Each row is a point on a tangle of strands that fork, close into loops and nearly touch. The rows are in no order.
In the rows, 128 means zero.
Two points are linked if the straight distance between their rows is under 68.8. Some points are linked to none.
pabov: [126  57 110  87 118 102 112 132 109 136 123 103 129  77 146 180 111 138
 146  71 140 140]
Zib: [127 102  99  90  83  95 149 157 123 107  85 163 171 135 114 112  86 168
 142 106 128 156]
tes: [168 153 155 180 125 127 127 115 158  99 173 117 111 110 165 168 141  91
  94 150 138  68]
gofo: [128 151 115  71  56  99 140 183 125 100 145 187 116  97 156 133  83 121
  77 171 147 148]
Zefa: [135 177 140 151 114 150 150 151 144 142 197 153  92 136 161 182 117  79
 106 168 159  98]
gen: [123 121  98  71  69  96 138 181 128  98 127 185 142 113 137 129  95 141
 111 133 152 156]
Fug: [ 99  81 129 103 142 116 144  79 120 160  58 101 140 154 107 107  99 148
 161  81  87 160]
Ligi: [ 97 158  99  88 106 132 139 171 127 118 118 193 148 179 100 102 109 137
 152 164 151 167]
vuga: [100 135 101  87  98 119 142 168 128 108 103 185 161 164  96 105  98 142
 153 136 144 163]
Zades: [ 99  75 123 114 145 119 128  76 115 141  80  94 126 142 110 114 113 143
 160  80 102 147]
farog: [131 173 122 115 155 138 157 136 137 133  89 169 154 153  97  86 119 163
  92 152 106 140]
Fep: [131  57 134 109 142 120  87 109 118 115 125  83 127  91 136 168 142  98
 152  85 140 114]
Til: [134 123 157 190 146 148 100 120 156 106 155  70 135 152 136 127 183  60
 165 125 127  89]
Loba: [ 77 170 110 160 143 169 135 130 110 195 135 124 106 204  81  73 152 111
 180 144 106 146]
Zuba: [172 138 167 184 132 128 113 103 163  90 158 103 126 107 171 161 164 101
 109 146 130  65]
duv: [117  86 110  90 114 102 155 121 126 139  54 131 171 148 110 107  84 170
 154  88 102 154]
vava: [ 71 158 109 166 128 169 126 133 109 182 154 127 101 202  94  89 159 100
 189 145 126 146]
bavit: [148 129 135 118 168 120 129  76 126 137  65 119 149  98 122 104 120 199
 103 119  94 139]
kapur: [163 137 153 134 129 119 126 136 127 115 175 127  97  91 150 180 133  91
  84 145 149  90]
fifi: [111 112 124  67 111 121 129 195 117 144 155 148 110 110 118 177 112 105
 127 104 170 164]
vunap: [106 114 102  85 100 107 152 160 131 116  80 170 177 156  96 102  87 152
 151 112 128 163]
Bib: [146 109 141 128 169 122 110  63 122 133  69 110 145  91 135 113 127 204
 122 115  98 126]
Bilim: [ 87 128 118 144 132 154 115 147 104 156 175 120 102 172 106 142 157  69
 175 127 152 141]
bote: [134 162 135 181 127 168 124 150 157 158 193 135 108 154 145 165 154  55
 162 141 162  95]
voga: [160 117 152 137 141 128 107 136 127 110 164 106 115  97 137 175 154  86
 109 127 151  90]
Lut: [177 113 163 138 142 125  97 130 139 106 154  93 129  88 149 174 162  83
 119 132 146  77]
Mir: [117 172 150 206 183 177 120 114 163 190 123  81 104 182  95  61 159 113
 152 123  72 112]
kepil: [ 96 193 117 145 171 181 144 146 137 203 113 133 135 198  86  66 142 128
 138 149  85 150]
bovet: [152  93 111 106 114  88 129  89 108 117  94 132 149  69 159 120 107 202
 115 120 123 141]
sar: [150 162 112  94 143 120 136 149 148 128  55 189 185 137  90  79  90 157
  93 142  96 137]
vez: [ 99 118 130 156 154 142 124 105 115 127 130  98 114 163 101 115 155 119
 143 114 126 130]
mulag: [150 151 127 104 163 127 134 114 142 143  48 142 185 112 110  89 108 181
  81 124  77 148]
lodob: [138 153 160 230 145 166 112  98 186 126 136  72 129 168 125  75 180  95
 179 118  97  81]
ziped: [114 181 108  91  88 123 145 167 133  93 131 206 128 156 130 110  92 131
 114 198 147 140]
nulev: [122 170 143 225 159 171 120 110 169 181 142  83 107 184 102  61 159 106
 175 125  89  97]
zuna: [129 115 121 123 143 114 137  94 112 110 103 127 138 117 123 116 129 179
 108 121 125 137]
Ped: [104 121 112  59  89 114 126 201 121 131 149 166 126 120 127 159 106 117
 131 114 171 173]
Fip: [ 78 146 110 154 129 159 123 140 105 169 170 126 107 189 104 119 160  90
 180 143 145 147]
Tubu: [143 136 171 213 152 159 103  89 173 111 127  59 129 161 129  83 180 105
 174 120  93  86]
Nuka: [ 87 183 116 155 159 177 141 136 123 201 125 128 116 202  86  66 146 119
 164 145  93 148]
fel: [126 177 114 187 115 177 138 142 160 164 199 147  98 167 152 158 147  70
 165 154 165 108]
Gafo: [131 149 109  73  64  92 142 179 125  87 133 192 131 112 144 124  85 136
  89 164 146 150]
Bidi: [143 126 175 198 172 160  96  77 162 113 106  64 127 152 120  89 174 125
 161 119  88  90]
Konu: [104  76 134 129 155 124 104  65 117 124  97  79 118 132 115 124 137 128
 165  91 109 128]
rerer: [152 144 133 111  84 103 144 135 103 109 158 139  94  66 173 154 100 121
  50 172 128 115]
lepel: [166 158 157 156 118 125 133 127 137 114 182 131  97  89 167 182 125  90
  78 159 140  73]
ralor: [133 162 154 236 150 170 114 105 186 156 143  78 118 177 113  57 167  99
 186 118  89  86]
kef: [139 134 118  97 146 118 144 116 134 141  45 144 181 118 106  91 101 184
 107 111  91 148]
Rofon: [117  70 139 135 155 128  84  77 121 102 114  71 119 124 128 131 155 100
 163  98 122 112]
sepi: [120 162 148 194 181 165 127 107 148 164 120  92 111 177  96  80 154 128
 137 121  86 119]
kofa: [136 102 150 136 177 129  98  53 124 122  80  94 131 106 130 117 137 182
 138 107 104 117]
kes: [112 125 143 196 141 151 101 113 142 130 157  74 120 170 120 107 177  61
 180 123 120 101]
zoson: [104 124 104  66  79 109 134 188 126 113 136 171 141 128 127 142 103 129
 132 124 161 169]
ref: [118 164 132 143 120 156 139 158 129 149 194 152  99 154 146 177 131  88
 124 163 169 122]
lopid: [139 131 127 133 122 112 134 113 110 101 157 136 114 101 148 146 133 143
  80 145 142 122]
galab: [106 116 134 136 142 153 101 158 114 152 177 108 103 149 106 160 157  50
 162 119 155 122]
zeka: [163  78 101  95  89  87 122 119 102 122 121 132 137  44 182 145 105 176
 111 114 139 148]
kor: [ 98 100 106 100 114 113 142 134 111 117 115 134 142 133 116 129 114 148
 137 101 135 158]
gora: [107 140 129 187 135 158 113 132 136 142 178 104 112 173 122 123 167  68
 172 131 141 110]
Muvo: [122 145 139 184 134 159 116 145 144 137 181 105 121 162 132 149 165  56
 163 130 154  99]
mubol: [161  95 111  97  96  92 121 121 104 113 132 136 124  48 167 148 113 159
  94 123 142 141]
por: [154 165 142 140 161 121 150  87 123 115  99 139 134 112 127 101 129 191
  76 152  98 124]
bapon: [132 122 118  91 139 118 141 133 142 147  34 150 196 142  94  90  83 162
 127 102  83 152]
fetod: [125  68 142 122 151 122  77 101 123 105 127  70 127 110 129 155 157  78
 161  98 135 107]
Tavab: [145 134 131 142 125 109 134  92 114  96 139 131 117 101 142 135 132 168
  84 146 130 119]
nisi: [152 162 138 119 173 131 131  94 135 137  73 136 156 110 117  98 123 194
  75 138  83 136]
gup: [108 151 124 151 147 139 148 115 121 119 143 133 121 157 115 119 141 144
 115 141 133 133]
ritu: [103 173 103  90  97 135 142 172 133 107 121 202 139 178 108 104 102 136
 141 186 151 153]
Gadi: [146 171 151 155 112 134 150 143 142 132 189 144  88 107 167 183 108  83
  87 167 143  81]
Zivu: [114 181 113 201 133 175 158 125 151 163 179 143 106 188 132 119 151 113
 156 160 143 116]
Pof: [136 106 173 165 180 151  84  60 141 109  90  65 118 139 119  99 163 137
 159 114  89  99]
mevan: [107 190 117 136 166 170 158 145 137 169 110 153 146 191  93  73 136 139
 126 163 105 146]
Nupuf: [105  88 122 116 134 124 114 127 111 122 147 106 116 121 118 163 144 105
 138  96 149 134]
Pero: [111  73 105  95 108  96 150 110 110 131  79 116 159 127 130 127  99 173
 156  84 115 156]
vof: [130 141 146  90 119 128 135 183 118 138 176 154  90 107 130 181 119  97
 101 141 166 132]
bir: [137  60 124  97 128 111  95 118 113 125 124  95 125  74 144 181 129 125
 143  82 141 121]
zevi: [140 112 144  95 135 130 121 175 113 136 166 131  98  94 115 185 132  90
 112 116 166 121]
ded: [143 112 110 108 119 100 140 102 111 106 101 140 146  94 136 116 115 188
 101 124 125 143]
nadak: [126  57 104  88 100  93 127 128 108 135 117 109 146  88 151 166 104 158
 150  76 134 147]
Bab: [103 157 122 134 127 153 135 155 120 139 184 149 108 162 128 157 138  97
 133 152 166 139]
soz: [109 140 140 177 167 155 125 101 129 139 129  94 115 175  98  95 157 125
 150 120 110 122]
dosik: [142 137 135 141 145 120 139  89 117 103 120 129 125 116 127 119 137 177
  90 140 119 126]
Funi: [137 153 131  72  76 108 146 186 116 122 156 167  92  83 158 155  88 108
  69 162 152 139]
Nela: [158 110  96  94  70  82 144 135 115  96  95 169 154  83 152 106  92 180
 100 137 126 151]
Goz: [137 105 123 111 122 110 121 119 110 107 148 128 119  89 142 163 132 137
  98 115 148 129]
losud: [159 129 163 194 143 139 104  95 159  80 147  85 135 127 154 137 176 107
 136 135 124  74]
Bok: [116 187 127 134 161 156 161 134 138 147 111 159 140 173 103  82 127 153
 104 161 107 137]
Bimo: [148 124 166 185 140 144  99 113 159  97 153  78 143 137 149 132 183  79
 152 127 132  81]
geguf: [134  96 166 147 178 137  85  51 132 107  80  77 125 114 131 112 151 159
 153 112  99 106]
dab: [153 127 126  74  76  93 138 176 108 124 150 156  99  56 162 156  95 121
  65 142 148 143]
tozug: [138  89  96  90  73  83 146 151 114 114  90 154 172 110 139 121  89 181
 142 102 128 156]
mub: [147 171 120 102 144 120 152 137 143 122  69 179 175 137  97  81 101 167
  78 152  98 136]
dav: [134 154 138  82 101 118 143 181 118 130 174 160  89 101 142 173 103 102
  85 153 164 136]
zazal: [102  98 122 135 143 132 118 117 108 116 141 101 117 142 108 142 151 107
 143 102 140 133]
nelo: [138  91 122  91 118 110 125 145 107 120 148 125 119  79 137 173 125 129
 107 100 151 138]
pil: [121  54 100  88  91  87 140 134 109 132  95 113 159 107 154 154  90 169
 162  78 123 151]
butet: [113 128 130 130 136 136 126 155 115 130 184 133 109 137 122 165 142  94
 127 131 159 127]
Nasod: [151  72 103 106 100  85 123  95 104 121 102 126 151  56 170 132 102 202
 130 110 126 140]
Mes: [150 138 133 126 102 107 140 124 112 100 163 139 102  84 163 156 120 133
  62 160 135 119]
ture: [145  88 132  87 133 118 114 158 109 132 150 117 108  77 124 181 127 107
 118  96 157 129]
Lil: [119 100 120  91 133 114 154 119 133 160  35 128 180 154 102 100  78 161
 154  89  83 157]
folef: [158 104 116  81  88  94 133 147 110 123 143 148 113  49 165 156 107 138
  75 129 149 143]
veg: [118 163 104  78  73 107 139 179 131  86 126 211 129 139 135 112  84 132
 106 180 146 144]

How many points has the smallest loop of links through each point below? Write - if it is on no loop.
nelo -> 18
veg -> -
Fip -> -

A piece is all that can be reached along the links. How many separate loops has the piece of each point below (a circle has one, a figure eight two, a Y none), and how many tips (points with one link)?
bote -> loops 0, tips 3
kef -> loops 1, tips 5
Nuka -> loops 0, tips 2

A tip is a point with one link. Name the tips that can be reached along the links from each point below, in the order of the rows.
bavit -> Fug, fifi, rerer, Nupuf, tozug
Zuba -> Lut, fel, butet
Bilim -> sar, galab
